Each row is a point on a landscape with many peaks, with its height.
A climber steps from a point to the highest of its 2 nearest points, and stops where none of them is higher. Distance is the straight distance between rows; heights are no part of it.
Q_987: [161 158 144 112 114 158 157 158  70 120 108 147 103 173 112 125 143 151
 168 134 104 105 148 147  85 158 107 144 128 102 105 138 171 134 115 150
 100 113  94 114 145 120  73 138 141 145 131 118 145 188 152 134 129 105
 154 158 163]  (h 336)
Q_381: [ 94  80 135 174 115 141 118 200 192 112 117 116 116  94 129 143  89 140
 156 147 120 128 113 123 132 164 143 165 114 143 123 198 117 147 111 120
  75 143  86 144 122 179 148 169 141 140 113 177 123 103  77 127 101 114
 134  94 150]  (h 198)
Q_232: [128 148  93  49 125 140 145 122  69 131 138 129 152 146 156  99 145 117
  97 156 143 102 140 134  84 141 122 138 127  98 113  69 114  90  94 113
 172 128 130 100 158 112  97 109 151 161 124  91 124 134 176 113 149 138
 159 164 153]  (h 516)
Q_247: [166 137 128  98 122 166 171 106 135 168  89 149  81 174 140 152 107 147
 171 115 163 102 161  79 140 122 149 107 104 131 119  97 178 170  79 154
 117 128 172 163 101 112 105 190  86 161 132 125 103 129 105 132 154 142
  85  78 118]  (h 425)
Q_81: [109  74 112 153 106 156 135 185 128 155  97 115  95 140 151 121  95 152
 144 132 151 156 101 132 147 128  90 143 107 167  82 198 151 177 167  99
  93 136  86 122 140 191  66 151 111 127 143 181 118 147  88 135 195 145
 163  55 165]  (h 536)
Q_861: [168 126 137 121 134 127 152 132  65 142 172 151 136 107 142 134 144 134
 113 146 104 120 133 151 115 104 103 153 117 104 100 143 140  86 126 131
 132 152 103 136 144 122  78  88 138  74 163  77 141 175 144  96 141 104
 103 105 141]  (h 408)
Q_74: [169 206 117  75 142 146 162  76  98 160  90 135 123 163 114 139 141 142
 117 103 159 104 178 159 148 105 130  72 101 134 125  82 141 109 112 150
 177  94 149 149 124  85 113 125 118 132 133  91 128 108 167 124 114 152
 115 200  88]  (h 599)
Q_105: [142 154 145  87 120 123 157 126  74 138 119 153 146 134 129 124 153 134
 134 133 136 110 146 144 114 143 147 126 121 114 113  77 137  93  97 152
 133 123 121 119 136  95 103 123 139 151 130  87 146 145 166 100 131 120
 121 161 142]  (h 471)
Q_893: [138 116 130 124  95 162 141 173 141  78 172 153 124  81 135 118 137  88
 104 128 100 111 117 119 105 149 155 167 130  93 133 147 121  98 106 149
 123 193 124 124 105 121 119 130 162 123 152 128  95 127 106  96  90 103
  95 114 142]  (h 407)
Q_639: [108  80 160 206 157  94  88 180 141 117 118 139 146 103 110 148 146 130
 134  96 107 180  89 127 151 150 117 115 132 156 146 200 107 119 168  99
  93 133  98 142 103 155 134 141 118  88 137 128 149 129 123 157  84 118
 126 144 108]  (h 405)
Q_557: [167 187 157 128  89 119 115 102 143  94  80 155 134 155  85 149 154 160
 134 104 149  94 161 163 153 164 172  91 140 126 142  68 152 110 118 186
 146 132 165 112 108  83 168 146 134 149 114 144 162 118 150 142 108 156
 118 233 123]  (h 532)
Q_551: [ 86 122 134 169 140 128 136 149 159 127 161 126 141  73 140 126 122 102
 112 120 100 180  87 127 147 133 125 170 131 141 119 179  85 118 138 118
 101 133 110 132 127 125 150 106 133 111 133 128 111 108 114  85  87 108
 126 118 113]  (h 461)
Q_652: [ 96  98 171 188 148  69  93 130 178 138 132 144 187  86 120 139 156 119
 145  80 125 176  94 110 160 130 151  91 158 161 158 146 103 136 153 146
  90 128 122 121 101 116 186 132 104 104 138 136 139  92 117 155  78 142
  85 147 101]  (h 371)
Q_82: [160  72 192 176 112  91  97 121 153 124 138 147 129  93 117 160 140 116
 132 107 151 134 105  93 131 104 127 119 172 170 128 129 162 162 164 147
  70 159 112 104  84 124 157 134 103 110 165 148 111 116  99 136  86 115
  46  76 111]  (h 225)
Q_343: [122 141 121 127  92 142  96 186 190  51 161 148 143 117 108 131 142 115
 123 135 101  88 107 155 105 201 143 190 130  67 149 128 109 103 121 150
 135 177 106  96 141 125 162 140 180 153 118 143 137  98 124 111  82 120
 124 183 168]  (h 487)
Q_373: [102 108 117 146 118 176 126 197  95 124 125 121  86 105 129 126  90 150
 129 138  85 166 119 158 106 165  98 160 133 128 107 195 129 133 155  90
 128 126  87 146 143 171  86 116 153 103 130 159 144 170 101 125 151 118
 185 130 158]  (h 530)
Q_405: [140 133  94  63 115 167 181 154  94 138 155 158 112 143 165 124 166  99
  86 152 141 123 134  81  85 103 140 171  81  85 110 113 131 143  80 116
 146 201 118 137 147 128  77 141 136 153 160 103  97 152 112 127 157 112
  91  82 145]  (h 339)
Q_860: [131 120  97  98 129 145 159  64 129 112 101 114 139 147 183  99 102 113
  98 169 148 109 147  62 115  81 124 107 113 142 137  93 137 147  92 123
 176 102 207 121 114 117 155 128 119 147  95 162 101 120 118 132 188 175
  94  42 129]  (h 574)
Q_386: [156 105 165 176  82 126  86  88 215 104  73 124 121 137  79 136 109 139
 159  85 185  88 149 122 176 105 192  74 136 160 142 108 157 189 118 162
 112 147 173 133  91 136 200 175 102 161 121 171 126  98  92 177 116 121
 106 133 100]  (h 111)
Q_875: [ 88 154  81 114 177 119  78 150  97 116 175  93 119  89 127  91 131 114
  91 138  81 146 115 169 108 170  92 181 152  89 121 136  97  93 154  89
 169 113 114 119 184 133 121  98 173 120 114  89 120 134 163  96 109 145
 211 187 157]  (h 93)
Q_895: [160 152 123 120 110 201 160 159  57 129 121 142  79 161 120 127 135 158
 148 138  72 111 152 152 103 139  86 156 115  97  85 166 165 133 120 140
 110 127  87 115 151 148  42 118 156 110 148 127 135 209 135 133 156  98
 160 130 178]  (h 358)
Q_565: [170 187 136 144 102 148 157 114 178  97  65 150 112 155  93 141 137 157
 113 103 178  85 179 146 174 130 177  88 111 127 130  78 145 125 108 187
 149 139 188 140  92  90 196 180 114 160 117 141 140  91 119 128 117 139
 104 196  93]  (h 496)
Q_267: [ 70  83 151 165 143  98 115 109 187 149  81 102 137 114 129 129  84 112
 146 122 151 129 142 111 191  84 161  74 136 161 156 132 120 188 144 110
 104 102 139 169  99 159 183 144  74 156 118 189 122  52  64 178 155 148
 136  93  85]  (h 83)
Q_868: [ 74 132 116 123 197  72  79 155  79 141 150  95 125 105 124 101 142 155
 104 158  86 162 127 160 121 163  99 139 169 127 126 120  97 105 184  93
 161  78 112 130 181 140 123 117 158 117 108  98 145 134 162 135  98 164
 207 192 155]  (h 75)
Q_148: [ 64 116 155 192 159  80 103 149 193 142 125 148 191 110 122 154 156 134
 122 118  92 171  96 117 181 154 161 148 133 148 142 163  56 132 142 149
  68 125 108 105 117 136 201 139 116 116  98 132 146  88 104 143  44 134
 106 154 112]  (h 404)
Q_84: [ 82 104 153 147 142 119 133  86 163 153 111 105 140  91 147 139  93 106
 133 124 153 137 132  99 161  57 147  86 161 160 145  89 149 181 139 132
 106  92 158 148  91 134 190 114  86 146 126 178 112  51  74 134 163 151
  93  81  79]  (h 67)
Q_838: [ 86  95 118 126 147  86 147 119 101 165 141  97 135 115 176 108 111 126
 111 144 148 175  85 104  98 113  99 120 143 175 121 154 113  95 178 113
 148  75 114 119 137 133 131  77 135  95 110 140  98 124 144 128 156 146
 130  94 146]  (h 397)
Q_917: [173 127 173 146  66 154  80  81 201 113  83 127 115 178  65 140  98 144
 191  89 199  90 147 130 153 145 174  86 132 150 157 136 170 179 123 166
 118 143 167 118  93 129 149 178 113 181 121 155 119 133 121 174 103 124
 114 151 106]  (h 125)
Q_439: [170 106 189 145 127  98 132  89 138 141 130 142 120 118 114 157 138 130
 160  94 153 127 117  93 130  79 164  94 159 166 128  71 159 155 136 155
  81 149 142 123  83 108 140 133  94 112 149 130 113 124 109 132 122 111
  48  78 109]  (h 244)
Q_755: [155 148 116  82 107 172 170 133  65 130 158 160 121 125 138 128 173 122
  96 141 118 112 147 105  87 124 139 172  63  69  96 131 144 109  89 129
 145 185 102 145 154 114  66 127 152 134 158  76 106 180 125 119 133  89
  91 127 160]  (h 361)
Q_198: [115 113 160 153 105 110 105 196 186  82 130 138 141 120 106 149 124 148
 147 134 117 110 119 153 113 197 147 156 142 111 141 148 131 127 125 147
 122 138  90 107 138 141 179 157 168 153 108 152 165 111 108 141  88 119
 128 166 165]  (h 446)
Q_888: [187 127 130 155 165  68  74 102  84 149 138 116 169 121  97 113 194 141
 156 102 108 140 113 173 118  88 103  93 139 114 151 115 158 119 155 128
 107 116 138 126 156 141  87 103 127  92 152  67 185 170 221 133 139 126
 147 174 119]  (h 241)
Q_809: [139 154 135 122 117 144 160  93 158 122  66 114 109 178 104 102 109 142
 143 100 172 109 156 163 170  91 147  73 123 157 132 112 148 162 125 128
 161 110 159 154 119 109 162 142 103 142 115 133 143  91 126 155 152 136
 148 168  79]  (h 19)
Q_476: [131 138  84  94 125 166 143 148  39 130 151 124 114 147 144  99 120 136
  87 165  95 123 148 144  71 124  83 158 126  93  94 131 142 110 128 112
 162 116  95  97 182 146  71  90 163 122 134 107 119 191 165 117 161 115
 182 144 175]  (h 287)
Q_859: [201 189 126 102 148 143 136  52 115 163 144 138 118 180  64 137 124 129
 149  80 181 112 171 143 147  78 116  40  98 134 169 123 137 128 146 143
 169 105 137 169 111  89  98  98  95 104 140  65 116 112 150 142 122 119
  88 152  85]  (h 529)
Q_866: [101 149 116 114 122 112 137 139 183 101 170 134 177 102 139 115 152  80
 122 107 138 123 112 106 127 141 156 151 163  99 147  88  89 112  93 164
 106 162 145 110 121 105 185 135 139 169 124 132 104  71 113  89 100 128
  99 124 117]  (h 264)
Q_586: [117 111 154 177 119 109 118 104 204 121  80 113 137 111 108 124 104 134
 147  89 165 104 154 128 190  88 180  78 142 155 145 110 136 187 116 149
 115 127 158 164 100 139 217 160  86 158 127 178 143  63  68 173 143 131
 112 121  91]  (h 98)
Q_489: [129 137  95  62 128 116 149  92  56 167 149 125 156 143 169 105 136 121
  96 165 150 104 128 121  88 106 102 126 119 134 111  84 119  76 120 118
 180 112 127  98 158 118  96  80 153 106 123  84 104 158 181 122 149 132
 127 122 155]  (h 560)
Q_359: [189 148 129 104 127 174 131  53 131 171 140 112 111 190  67 112  79 137
 180  81 187 133 156 135 152  90 117  47  98 147 157 153 136 173 166 130
 156 102 137 156  93 109  95 104  90 116 128  87 120 120 132 146 147 112
 109 107 104]  (h 490)
Q_486: [154 184 147 125  81 129 109 137 182  76  73 111  98 201  97 165 111 176
 209 132 155  60 152 151 130 188 145 116 121 103 149 102 176 133  90 161
 123 121 142 133 127 121 144 195 129 197 105 171 175 151 129 184 140 131
 167 173 142]  (h 154)
Q_10: [ 91  78  99 122 119 123 147 110 148 134 111 105 136 136 187  97  68 123
 121 166 146 125 119  78 119 111 123 113 127 156 134 129 143 154 112 116
 147  90 168 119 119 127 154 138 120 154 104 184 111 119 112 134 201 174
 129  49 146]  (h 535)
Q_647: [117 138  98 118 121 173 151 156 145 103 184 130 107  93 159 134 135  68
 100 122  94 137  87 101 108 103 137 178 130  99 131 146 102 109 101 129
 117 203 123 147 109 126 105 117 133 105 167 149  57 119  95  92 109 107
 106  74 107]  (h 437)
Q_520: [161 134 175 145 102 102  96 131 106  90 106 148 125 169  83 129 161 141
 171 106 125 109 122 153 108 163 132 120 151 125 138 135 172 143 135 142
 103 119 114  92 134 114 118 134 141 144 133 135 166 176 165 162 102 115
 146 187 139]  (h 621)
Q_164: [144 162 132 101  96 145 143 162 153  91  78 129 110 187 119 140 103 160
 185 159 143  74 160 125 118 188 150 141 112 101 128  93 163 130  66 155
 129 132 132 125 141 112 128 194 133 198 101 148 177 152 130 135 159 126
 159 149 161]  (h 171)
Q_477: [193 150 119 159 174  73  83  96  62 125 140 107 151 132  96 119 200 152
 152 119  66 115 148 176  96 121  76 109 153 100 134 109 163 137 132 137
 104 101 136 125 171 127  85 134 137 124 158  93 170 184 223 129 117 118
 186 204 141]  (h 262)
Q_485: [143 111 180 165 114  69  95  98 155 119 130 155 171  94 107 133 156 122
 141  73 137 138 113 130 144 106 155  73 168 163 151  98 137 126 134 164
 114 135 146 112  98  92 163 116 110 103 150 126 147 115 143 145 112 153
  70 153 104]  (h 338)
Q_698: [136 153  97  50 131 137 172  34  87 163 133 125 153 136 170 137 143 122
  83 165 175 104 151  88 104  68 124 107 100 145 119  65 112 100 102 120
 200 110 181 125 128 103 119 100 144 123  98 103  92 113 143 137 151 151
  74 103 116]  (h 514)
Q_982: [ 63 116 139 190 150 113 109 145 170 124 125 137 161  88 126 157 144 123
 108 129  70 181  92 123 174 147 155 177 109 150 118 185  52 121 141 110
  78 132 112 123 122 147 171 128 122 103  99 133 132 101 104 108  60 101
 134 131 109]  (h 432)
Q_42: [133 174 118  58 121 144 161  61  99 155 112 139 145 128 139 129 147 127
  93 130 160 101 164 144 147 101 143  99 115 142 115  55 112  93  96 139
 181 103 168 128 121  88 131 115 131 134 125  92 126  99 148 106 133 151
  98 162 101]  (h 559)
Q_179: [166 166 170 114  91 106 105 126 128  91  96 161 133 161  98 160 151 148
 154 119 138  92 147 153 120 186 156 118 148 113 139  80 170 116 116 169
 128 123 129  91 124  94 141 151 145 173 118 149 173 150 160 151  98 139
 143 219 146]  (h 572)
Q_441: [123 102 107  74 131 139 180  83  94 167 149 119 139 159 185 127 121 137
  99 168 158 132 123  74  92  77 116 120 121 150 115 101 128 136 130 133
 152 118 147 102 133 121 108 102 131 117 114 135  94 138 135 130 185 141
  91  45 149]  (h 444)
Q_564: [137 143 124  91  90 118 132 157 177  78 125 158 158 129 125 132 137 123
 127 136 158  80 146 118 121 185 188 147 134  77 144  61 113 100  82 167
 147 173 155 106 123 106 179 168 143 202 117 143 154  92 115 106 127 123
 107 159 156]  (h 212)
Q_450: [146 162 106 115 156 131  96 153  85  79 170 124 152  84 115  99 170 109
  99 127  77  97 143 176 102 172 117 161 147  76 132  99 118  76 112 132
 140 151 106 114 157 112 117 117 178 139 135  85 144 144 171  82 117 130
 167 195 176]  (h 575)
Q_635: [178 171 148 135  82 154 103 113 194  89  67 120  89 199  85 150  97 155
 193 102 190  64 166 136 147 164 155  90 115 123 160 127 173 149 109 166
 129 134 170 144 105 126 146 196 123 190 117 164 130 138 117 177 123 135
 141 170 109]  (h 139)
Q_66: [ 74 117 112 162 171 132  87 160 107 133 120 126  99  93 125 159 110 138
  95 143  46 208 105 135 156 166 101 165 119 139 110 196  82  86 170  76
 132 113 120 152 130 167 108 117 127  67 102 118 132 153 130 112  90 129
 199 149 109]  (h 460)
Q_490: [151 127 131 157 129 133  98 155  88  73 162 136 139  72 109 122 152 127
 108 130  66 113 138 175 102 164 102 158 140  87 135 145 143  84 128 135
 127 133 122 119 142 121 113 116 180 106 143 107 159 159 167  90 106 129
 144 183 167]  (h 620)
Q_624: [129 153 117  94 124 141 154 147  50 145 118 110 107 175 133 109 122 151
 142 152 101 122 148 158  81 148  95 135 144 111 100 112 157 141 121 122
 137  88  93 104 172 127  80 111 135 148 118 117 145 177 171 134 151 119
 198 167 164]  (h 312)
Q_403: [196 216 109  83 149 147 157  80  78 180 125 155 112 172  98 162 136 145
 133  99 163 103 183 142 133 115 118  48  88 104 152 104 152 108 107 139
 181  97 131 192 123  86  91 122 115 125 145  81 106 118 154 144 120 132
  87 188 100]  (h 566)
Q_274: [100 102 164 135 132 109  87  93 113 138  99 108 143 154  68  86 128 135
 165 102 147 179 115 152 151 117 145  62 122 168 165 124 106 162 175  82
 138 106 128 146 122 143 113 101 104 114 127 120 171 145 150 181 135 117
 161 161 110]  (h 409)
Q_336: [175 157 123 137 158 102 111 114  56 127 131 110 111 175  84 107 173 150
 171 113  75 116 143 156  84 138  79 115 159  98 122 129 156 151 135 121
 109  86 107 127 173 113  70 124 116 138 153 115 159 208 199 155 117  97
 200 186 149]  (h 284)
Q_99: [161 133 119 101 132 145 180  58 139 147  91 114  98 183 154 130 101 139
 121 134 172 110 150 118 149  48 117  87 114 164 125 109 160 171 131 133
 152  85 187 137 109 107 131 131  94 122 116 134  95  83 113 147 166 156
  99  86  87]  (h 41)
Q_963: [ 77 100 137 175 133 126 114 189 224 116 121 121 132 121 116 165 114 147
 146 152  88 129 100 129 148 183 161 178  91 126 141 187  83 132 133 122
  82 141  86 128 131 181 173 168 142 131  90 158 138  95  77 138  68  97
 135 122 146]  (h 181)
Q_115: [116 101 109 128 104 175 157 185  98 146 117 117  88 148 153 112  90 149
 117 148 117 152 117 138 108 132  89 152 118 144  77 185 157 151 163 107
 130 125  87 107 156 174  70 119 144 118 135 160 130 166 113 127 193 125
 161  85 163]  (h 564)
Q_981: [126 130 149 115 102 108 139 136 158 103 142 159 175  97 127 124 148 116
 119 112 147 117 137 119 130 161 178 121 165 119 138  72 120 101  95 181
 125 149 147 108 107  98 185 140 139 168 120 129 135  96 122  99 105 130
  87 146 134]  (h 239)
Q_522: [183 183 132 102 136 138 135 118  78 135 115 131  98 193  82 134 161 143
 193 108 105  94 154 133  79 181  90  99 149  90 136 129 171 137 119 153
 107  92 104 132 140 109  67 140 122 174 142 135 139 193 181 172 112 106
 176 188 158]  (h 310)
Q_428: [ 65 138 112 168 166 135  63 145 144  98 138 125 139  97 105 158 150 155
  97 135  18 177  92 164 171 176 151 196 111 106 128 157  48  96 145  87
 116 144 129 122 141 156 153 138 149  78  80 114 153 136 124 106  57 107
 182 175 136]  (h 128)
Q_592: [103 105  97 122 124 168 162 156 151 130 177 120 119 105 163 115 110  79
 100 149 132 145 105  85 108  99 111 170 131 130 131 150 119 140 126 117
 106 160 115 126 121 141 121 107 121 132 149 159  84 115  89  83 143 116
 115  40 125]  (h 466)
Q_184: [149 122 157 122 126 121 136  57 135 160 121 102 118 140 116 139 114 127
 160  95 163 144 125 115 150  46 146  72 145 176 134  92 133 176 157 125
 112 126 148 140  91 103 126 102  79 102 142 134 120  95 114 143 160 114
  85  81  85]  (h 269)
Q_910: [140 161 104 107 114 144 107 178 132  49 165 143 139 100 121 120 163  94
  98 119  91  88 113 159  98 182 138 171 132  66 141 122 106  80 106 140
 139 188 116 111 138 108 125 128 178 148 132 115 120 115 136 101 100 124
 138 193 171]  (h 525)
Q_301: [109 135  65  94 118 175 130 176  96 101 167 119 101 127 153  95 110  95
  85 141  95 137 113 150  76 139  98 169 134  85 116 157 107 102 127  98
 171 151 108 111 163 155  83  97 169 113 133 129  99 149 141 113 153 125
 185 141 154]  (h 263)
Q_110: [ 64 122 108 146 167 139  94 192  98 125 132 115  80 113 114 146 109 158
 107 165  62 182 130 157 119 179  94 158 141 126 126 184  98 111 182  75
 143 102  98 143 156 176 105 124 136  95  96 137 136 157 110 141 101 128
 219 157 146]  (h 491)
Q_474: [145  90 157 160  70 166 107 168 158  90 151 152 118  76 130 144 109 119
 117 140 105 112 117 118 117 158 139 163 140 126 124 177 141 115 119 141
 105 167 113 112  95 142 132 138 164 107 160 159 116 129 105 111  73 114
  91 111 139]  (h 390)
Q_378: [ 58  96 140 168 153  74  98 150 228 160 109 107 144 123 139 149  83 130
 169 146 124 104 140  99 179 161 174 138 108 125 149 148  79 162  96 127
  81 111  92 143 123 168 197 186  97 173  95 178 138  71  49 155 113 144
 141  71 120]  (h 616)
Q_526: [143 104  99 123 128 124 151 138  59 165 151 112 118 143 162 123 106 150
  93 153 126 165 108 122 102 100  73 141 117 144  83 171 137 101 188 108
 155 112  88 109 157 152  90  65 143  62 133 127 114 175 145 125 180 126
 140  76 162]  (h 389)
Q_211: [ 83 152  84 144 160 138  75 144 130 105 164 111 119  82 130 113 135 113
 101 114  53 164  92 172 141 162 123 198 126  94 117 166  76  89 134  85
 139 135 130 131 165 135 129 106 163  87 116 100 124 136 152  90  91 125
 191 177 131]  (h 109)
Q_320: [ 73  90 112 141 123 136 147 186 182 125 138 118 120 113 148 110  86 107
 137 156 127 149 107 118 124 153 131 166 124 130 127 177 107 149 117 109
 109 129  92 133 137 155 148 140 135 151 119 161 123 107  93 106 136 122
 157  99 143]  (h 216)
Q_912: [126 161 114  94 122 163 167  77 143 120 105 142 132 108 148 132 139 105
  87 152 164 101 174  70 145 100 166 121 117 110 132  34 108 139  63 126
 157 142 212 154 105  98 177 160 108 189 129 131 115  94 101 103 154 138
  74 101  88]  (h 438)
Q_856: [108  82 120 119 109 120 148 117 135 156  96 114 107 167 180 109  79 146
 149 149 161 129 115 102 140 100 118 105 117 167 108 131 166 184 128 112
 120 101 145 110 123 139 109 148 100 138 117 179 115 123 122 148 205 165
 138  49 147]  (h 505)
Q_900: [131 146 119 107 155  72  87 106  49 169 137 103 156 106 143  96 150 136
 125 139 107 121 137 173 116 112  85 107 156 137 111  84 142  93 141 115
 161  76 120 120 176 124  97  87 154  99 141  81 149 148 208 117 137 158
 172 179 143]  (h 660)
Q_120: [ 88  95 135 181 166 117 102 184 115 135 112 135 115 103 118 152 123 130
 117 127  81 200  97 130 157 155 101 129 124 162 127 206  80 111 184  77
 106 125  93 159 114 170 112 128 108  78 121 128 134 132 117 141  92 123
 173 131  98]  (h 433)
Q_716: [120  85 135 157 163  70  96 147  76 159 124 115 119 125 127 121 131 130
 116 126 124 195  94 134 131 120  78 108 129 161 119 177 114 121 213  77
 135 105 100 149 136 165  89  80 100  73 140 111 140 154 146 159 154 132
 159 124 113]  (h 342)
Q_163: [122 129  93  61 134 126 177 130 104 137 167 142 137 132 184 119 166  80
  80 155 157 123 117  78  77  89 125 157 126 101 132  93 105 124  92 110
 155 178 133 120 143 123 101 116 137 152 148 112  78 120 114 126 154 139
  97  74 113]  (h 317)
Q_549: [115 136 102 135 156 116 115 113 131 130 199 122 163  56 148 114 147  80
  90 108 103 142  97 159 137 115  95 178 128 113 118 159  92  62 126 121
 128 154 132 133 142 118 116  89 148  76 145  77 106 131 152  74 106 124
 117 116 100]  (h 526)
Q_567: [174 152 107 116 142 158 171  71 158 138  80 119  97 203 114 109  99 129
 124  99 206 111 159 142 151  69 107  74 103 154 137 134 149 174 147 135
 172  92 173 149 110 107 140 133  87 146 116 110 106  88 127 149 152 140
 122 130  69]  (h 31)
Q_818: [118 133 107  93 151  79 114  86  76 174 172 109 170  91 165  95 139 104
  99 142 143 113 114 142 110 101  89 123 143 145 119  97 118  57 144 118
 173  89 128 105 156 119 115  73 160  85 128  82 118 136 180 109 143 150
 129 119 142]  (h 605)
Q_889: [118  93 102  99 121 129 171 133 100 163 140 113 131 154 179 108 102 134
 102 159 149 145 104  97  88 106  98 135 125 155 102 144 135 127 163 119
 141 114 117  99 139 140 107  93 138 111 117 150 101 148 133 125 187 140
 127  55 166]  (h 416)
Q_350: [123  91 109 134 106 137 115  83 164 152  74 103  91 183 135 103  70 144
 186 105 185 121 127 115 172  85 127  89 111 162 128 138 164 212 121 102
 106 112 155 138 115 146  98 172  63 147 124 172 112 111 106 164 186 160
 145  53 128]  (h 474)
Q_77: [121 117 135 173 136 111 108 138 149 108 181 144 165  58 133 124 152 103
 105 102  90 147 101 143 142 142 115 158 139 119 136 166 119  76 130 147
 109 141 132 118 124 108 146 113 150  82 149  94 130 127 149  77  79 133
  96 137 119]  (h 495)
Q_275: [152 162 133 141 125 161 172  98 174 112  75 145 112 127 122 137 125 137
 106 121 169  85 185 107 177  96 164 103 118 140 124  60 134 145  84 164
 136 127 205 158  90 100 204 180  97 171 122 137 129  85  97 108 137 132
  88 132  84]  (h 469)
Q_170: [127  92 155 123 127 105 144 106 113 174 132 112 123 136 158 131 112 128
 147 123 163 157  97 112 128  79 120  99 154 180 114 120 140 164 164 110
 107 121 115 127 113 117 109  88  91 100 149 138 121 114 117 140 172 122
 104  72 113]  (h 292)
Q_721: [137 155 118  85  90 142 149 148 158  92  90 146 130 150 129 130 117 140
 146 154 157  81 164 114 125 181 181 132 109  85 125  65 129 112  56 151
 147 149 164 128 128  98 154 181 130 200 108 137 175 125 128 112 159 120
 137 150 142]  (h 190)
Q_408: [154 108 133 135 110 156 135  99 163 145  75 118  88 173 125 128  84 143
 193  96 178 106 138 110 163  92 142  93 128 154 128 110 174 191  94 139
  93 138 161 153  95 136 113 186  69 157 133 152 114 114  96 145 157 134
 117  65 118]  (h 450)
Q_90: [ 92  87 142 176 137  95 113 153 225 136 122 116 149  93 133 139 101 118
 161 131 139 113 126  88 154 154 169 139 144 131 149 135 117 162  97 163
  70 121 110 135 121 148 214 169 116 175 104 178 134  69  68 125 100 125
 108  88 127]  (h 573)
Q_516: [174 132 135 109 119 141 175 106  64 151 183 159 113 118 132 154 166 141
 110 145 114 114 147  98 114 105 132 176  76  82  96 141 142 108 109 132
 134 192 103 150 155 114  69 114 143  72 158  73 115 187 109 113 127  97
  63  93 157]  (h 383)
Q_926: [ 81 132  76 111 119 164 137 190 173  97 157 112 102 124 148 105 100  93
 112 143 104 138  96 138  98 158 123 185 125  97 129 169  90 124 115  95
 137 153 113 125 154 151 123 120 156 136 125 146 110 108 117 112 137 115
 183 126 138]  (h 238)
Q_685: [ 93  82 170 163 151  89  93 162 130 134 107 131 146 122 100 119 136 130
 163 103 140 179  97 144 145 147 145  81 148 165 155 154 106 143 162  90
 104 127 102 141 110 150 138 127 108 123 137 129 157 123 124 176 116 118
 142 143 116]  (h 379)
Q_566: [148 149 118  74 120 163 179  87 127 166 106 156 104 144 159 142 132 127
 116 148 165 121 168  65 117 120 155 129  87 111 119  63 142 158  56 130
 152 137 185 164 116  95 126 171 104 174 129 110 112 135 117 119 157 140
  78  82 110]  (h 406)
Q_200: [151 101 177 154  74 132  97 181 145  68 128 157 123 108 115 149 123 136
 130 136 109 103 127 147 120 171 130 157 148 120 130 165 165 130 131 139
 111 145 105  88 127 138 143 148 172 125 144 151 148 134 118 138  87 124
 112 163 149]  (h 417)
Q_577: [ 93 114  92 134 137 148 139 156 188 104 157 116 126 100 154 115 114  49
 121 138 129 123 109  61 119 100 131 171 141  99 153 118 120 158  84 134
  73 167 128 124 124 138 165 137 105 173 139 162  81  87  75  85 119 112
 100  50 103]  (h 501)
Q_213: [159 103 111 154 141  99 102 142  47 157 130 117 100 141 124 123 128 150
 115 133 103 178 104 152 121 106  62 125 124 137  94 182 142 127 199  79
 135 109  84 133 156 167  71  63 117  56 148 114 141 186 150 154 175 119
 163 118 128]  (h 363)
Q_419: [129  88 151 149 147  58 106 107  98 183 146  98 133 122 145 137 125 119
 130 125 163 182  91 101 134  76  96 100 137 182 118 152 107 133 215  86
 127 112 103 138 112 125 104  59  83  65 140 124 123 128 132 156 174 127
 117  83 107]  (h 316)
Q_396: [144 116 152 115 122 126 155 150  91 114 152 152 141 102 132 115 144 119
 121 129 127 129 131 144 106 129 122 141 136 125 110 124 134 101 118 139
 127 142 104 118 132 111 114 108 139 117 150  91 140 144 145  86 123 110
 108 121 144]  (h 436)
Q_705: [127 118 116 121 164  83 125 104  96 167 202 117 157  76 161 123 141 105
  97 139 132 144 106 144 122  90  70 151 136 138 115 138 106  59 152 119
 146 116 113 119 149 123 105  74 135  63 149  75 126 138 157  90 141 141
 115  99 116]  (h 563)
Q_798: [ 69 107 123 144 159  97 129 134 124 158 154 116 130  91 156 116 114 105
  95 144 115 192  86 117 129 137  93 154 126 160 112 181  86  95 180  99
 131  88 112 125 135 139 127  85 127  90 117 125 100 123 130 111 116 138
 153 123 117]  (h 428)
Q_3: [138 130 145 118 117 160 122  53 141 146 100 100 119 176  58  83  94 141
 179  83 173 152 139 156 152 102 137  61  97 167 157 149 135 185 170 111
 151  95 143 150 107 124 114 105 101 133 116 105 145 126 144 159 141 111
 143 145  99]  (h 454)
Q_9: [ 77 122 147 183 145 109  77 187 202 105 123 136 145 143  97 182 149 169
 127 145  68 137  96 155 153 196 153 170 105 112 156 161  82 122 155 129
 101 131  82 100 128 178 178 170 152 115  85 137 156 108  92 167  33 116
 134 161 141]  (h 163)
Q_903: [131 120 109  63 144 136 177  49  93 171 161 118 141 146 175 150 141 113
  93 178 170 122 144  44  95  62 130 133 114 133 132  64 117 146 113 117
 162 135 176 120 126 119 122 113 132 130 105 130  90 136 111 126 166 155
  58  38 117]  (h 476)
Q_540: [120 130 136 115 125 140 165  72 142 136 103 118 130 118 153 133 104 116
 113 140 157 117 156 105 156  54 135  93 151 163 134  77 145 157 122 137
 144  98 182 144 101 121 176 122 100 141 122 151 118  73  94 119 161 153
  90  89  84]  (h 53)
Q_224: [169 215 129 109 125 132 135  84 109 123  86 151 144 138  92 133 173 146
 111  94 144 103 178 169 165 129 160  78 113 137 129  61 144  90 104 177
 152 114 161 136 109  71 142 137 126 134 125 103 144 115 164 117 111 159
 112 227 108]  (h 562)
Q_304: [ 82 118 137 194 165 125  71 190 151 101 120 131 129 128  95 185 142 164
 120 137  45 164 100 147 161 192 134 150 118 122 154 182  83 107 159  98
 104 128  97 128 115 167 152 162 142  82  98 137 158 133 109 148  47 114
 162 170 128]  (h 147)
Q_101: [105 138 111  79 131 127 157 133 129 123 170 132 160 104 161 107 154  73
 104 128 151 119 112 108 104 118 140 143 150 110 135  85  95 101  93 128
 137 158 138 120 126 109 130 116 133 163 140 105  97 101 122  94 134 133
 108 103 113]  (h 293)
Q_548: [161 116 156 170 132  99 101 156  80  95 121 138 131 118 104 119 165 147
 137 118  89 132 117 168 109 141 107 128 149 118 130 155 161 114 143 125
 112 119 109 116 142 129 112 125 150 108 152 115 174 172 173 131 114 121
 140 176 144]  (h 669)
Q_383: [161 127 121 138 113 180 138 154  55 128 147 142 106 109 130 131 123 145
 124 137  60 132 138 157 112 130  98 154 124  97  94 167 146 101 122 126
 136 146  95 134 132 146  58  88 158  76 163 121 144 199 136 107 159  98
 145 110 158]  (h 382)
Q_739: [107  95 132 167 125 134 130 145 204 115 151 118 141  75 135 131 112  84
 130 132 131 125 114  73 128 128 151 159 149 123 140 127 131 156 103 162
  61 149 118 118 111 148 194 148 115 173 123 168  93  84  76  89  82 106
  83  62 118]  (h 534)

Call two points neighbours if one is among the 2 nearest of the other. Go from one point of each pair to the other, from neighbour to neighbour, staying as high as possible. Name the lowest point that can't be avoided.
Q_74, Q_818 => Q_838
Q_548, Q_378 => Q_474
Q_548, Q_74 => Q_557

For each start below, name every point that the climber comes to, in order.
Q_893 => Q_647, Q_592, Q_577, Q_739, Q_90, Q_378
Q_200 => Q_198, Q_343, Q_910, Q_450, Q_490, Q_548
Q_639 => Q_120, Q_66, Q_110, Q_373, Q_115
Q_809 => Q_3, Q_359, Q_859, Q_403, Q_74
